Each scene shows the same named points in several views. A view is turned or mirrored, shifted and resized as a whole, has a little noise and may leave points out.

Scene 1
View 1
Sini: [-24.9  -8.6 -31.9 -11.0 -30.4   4.3  10.9   3.9 -23.2 -12.7]
vesir: [-23.7   0.4 -66.1  10.0 -34.8 -13.3  15.1   5.8 -38.2  -2.4]
Zadep: [-28.0   4.7  -2.0  -4.5 -15.6  20.3  -4.2  10.9  -0.6 -17.3]
bab: [-26.3  -0.7 -17.8 -13.4 -19.6  19.7   1.2   7.0  -8.1 -16.5]
mik: [-28.8 -24.4   2.7 -28.7 -30.3  10.6  15.1   3.5 -19.3 -20.6]
puda: [-26.9  11.4  -7.9  20.1 -19.9   5.0   1.3  18.7  -7.0 -10.3]
dabut: [-27.2  -2.7 -12.1  -2.4 -22.5   7.9   5.0   9.6 -14.1 -14.1]
roriv: [-25.6 -22.0 -40.8 -16.4 -42.3 -12.3  24.4   1.9 -41.1 -11.6]
Lim: [-25.1  16.7 -35.8   4.7 -13.4  18.8  -5.6  10.1  -6.7  -9.4]
fibuk: [-28.7  -6.5   4.0 -23.9 -18.2  27.3  -0.9   8.2  -1.1 -20.1]
Zep: [-26.0 -23.1 -18.2 -37.1 -31.3  13.8  12.1  -0.2 -20.9 -18.8]
daran: [-26.7 -19.4  -7.0 -16.9 -33.0   2.3  15.5   7.3 -20.9 -18.9]
muz: [-26.8   1.1 -15.4  20.2 -29.7  -9.8  11.3  17.2 -18.7  -9.2]
tumuf: [-25.1   5.2 -51.1   3.1 -28.5   1.2   6.2   5.7 -25.6  -6.0]
View 2
fibuk: [ -5.1  13.4  -7.9   8.7 -21.6   7.6  -7.8 -21.1   8.7  -0.1]
bab: [ -3.9  11.2 -10.8   4.3 -13.0   7.2  -2.8 -11.8  15.6  -1.8]
vesir: [ -5.8   5.6 -11.0   2.9  15.1  -7.9  11.1  11.7  18.4  -4.2]
dabut: [-7.6  9.5 -3.9  6.1 -9.4  1.6 -1.0 -6.6 13.4 -1.3]
mik: [ -3.1  13.7  -9.6  11.2  -8.1  -4.5  -3.9 -23.6  -0.6   2.4]
daran: [ -4.8  12.1  -6.8   9.8  -3.5  -6.9  -1.6 -14.6   2.6   2.0]
puda: [-15.2   7.3   5.5   3.6 -14.9   4.9  -0.8   2.0  18.1  -0.5]
muz: [-14.4   6.4   4.0   5.2  -2.5  -3.3   5.2   6.4  13.8  -0.6]
Sini: [ -2.3  10.4 -14.7   5.0   1.3  -0.5   2.2  -5.4  13.2  -2.4]
Lim: [ -7.1   8.5 -10.9   0.6 -12.2  13.4   0.5   1.2  27.1  -5.3]
Zadep: [ -9.4  10.6  -2.6   6.4 -20.9   9.3  -5.0 -11.4  14.9  -0.6]
roriv: [  0.6   9.2 -17.5   6.7  15.5 -12.9   6.4  -6.2   6.7  -0.6]
tumuf: [ -4.1   7.0 -14.1   0.9   3.5   1.3   5.7   6.6  22.7  -5.2]
View 3
puda: [ -0.1   5.7  -2.5   2.7   0.4 -22.0 -13.1  -2.3 -14.2  -2.3]
Sini: [ 19.6   8.3 -13.1  -3.6  17.2   3.0   3.7  -6.6 -37.7   4.7]
dabut: [ 18.1   7.4 -13.2  -6.9  13.7   3.3  -5.7 -10.0 -33.3   2.2]
daran: [ 19.9   4.5 -15.4 -17.7  14.4   4.3 -15.1 -20.6 -39.4  -1.6]
Lim: [ 11.3  12.4  -2.2  15.5   9.6  -2.6  -1.5  11.7 -12.5   8.9]
tumuf: [ 14.2  11.0  -8.8   7.3  16.5  -4.9  20.7   5.8 -34.1   8.7]
mik: [ 26.6   4.6 -17.3 -19.9  13.9  12.6 -24.3 -23.0 -36.0  -0.2]
muz: [  1.0   5.2  -6.9  -6.0   5.0 -25.1   2.0  -8.6 -32.8  -4.0]
bab: [ 20.4   8.3  -8.7   1.4  11.9   7.3 -15.9  -2.5 -18.8   4.7]
Zep: [ 31.8   8.4 -21.3 -13.7  22.2  22.1 -14.0 -16.0 -37.5   4.6]
roriv: [ 17.3   9.1 -16.8 -13.4  20.5  -7.8  27.4 -11.0 -58.3   3.5]
Zadep: [ 13.8   6.2  -5.7   2.1   4.9  -1.1 -28.2  -4.1  -9.7   1.2]
View 4
mik: [ 21.1  22.0  -3.5   3.7  -6.8 -35.2  20.7  10.7  -5.2  17.8]
Zep: [ 20.6  24.2   0.9  -6.1  -9.8 -32.8  20.2   3.7   4.6  15.5]
dabut: [ 23.4   5.2  -7.1  -0.4   6.8 -23.4   6.6   2.2  -9.4  13.9]
puda: [ 26.5  -7.3 -11.8   5.4  20.6 -17.9  -2.1   3.5 -19.1  15.3]
Zadep: [ 38.0   4.9 -11.4   1.2  18.6 -27.6   8.7   1.5 -11.1  21.7]
tumuf: [ 13.5  -2.0  -1.2 -13.2   3.8  -6.5  -6.8  -7.7   0.3   3.5]
Lim: [ 35.2  -4.3  -6.0 -10.8  18.6 -14.8  -5.0 -11.3  -2.4  13.0]
roriv: [ -3.3  11.6   3.6  -7.3 -19.5 -12.9   7.3   2.3   1.2   1.8]
fibuk: [ 39.6  16.0  -8.0   1.0  10.6 -38.8  18.1   2.7  -4.3  24.3]
daran: [ 14.8  13.9  -4.4   5.4  -5.4 -27.1  15.9  10.5  -9.3  15.2]
vesir: [-3.3 -4.9 -0.5 -8.9 -5.9  0.7 -7.0 -2.7 -5.7 -1.2]
bab: [ 36.9   9.9  -1.6 -12.4  13.3 -23.6   6.0  -9.5   3.9  16.4]
Sini: [ 16.9  13.5  -3.0  -2.2  -1.9 -22.7  11.2   1.7  -3.3  12.2]

In a view up to two points have been moved. Name them for each view, in the order of its rows, or write -.
view 1 -> vesir
view 2 -> -
view 3 -> dabut, roriv
view 4 -> bab, Sini
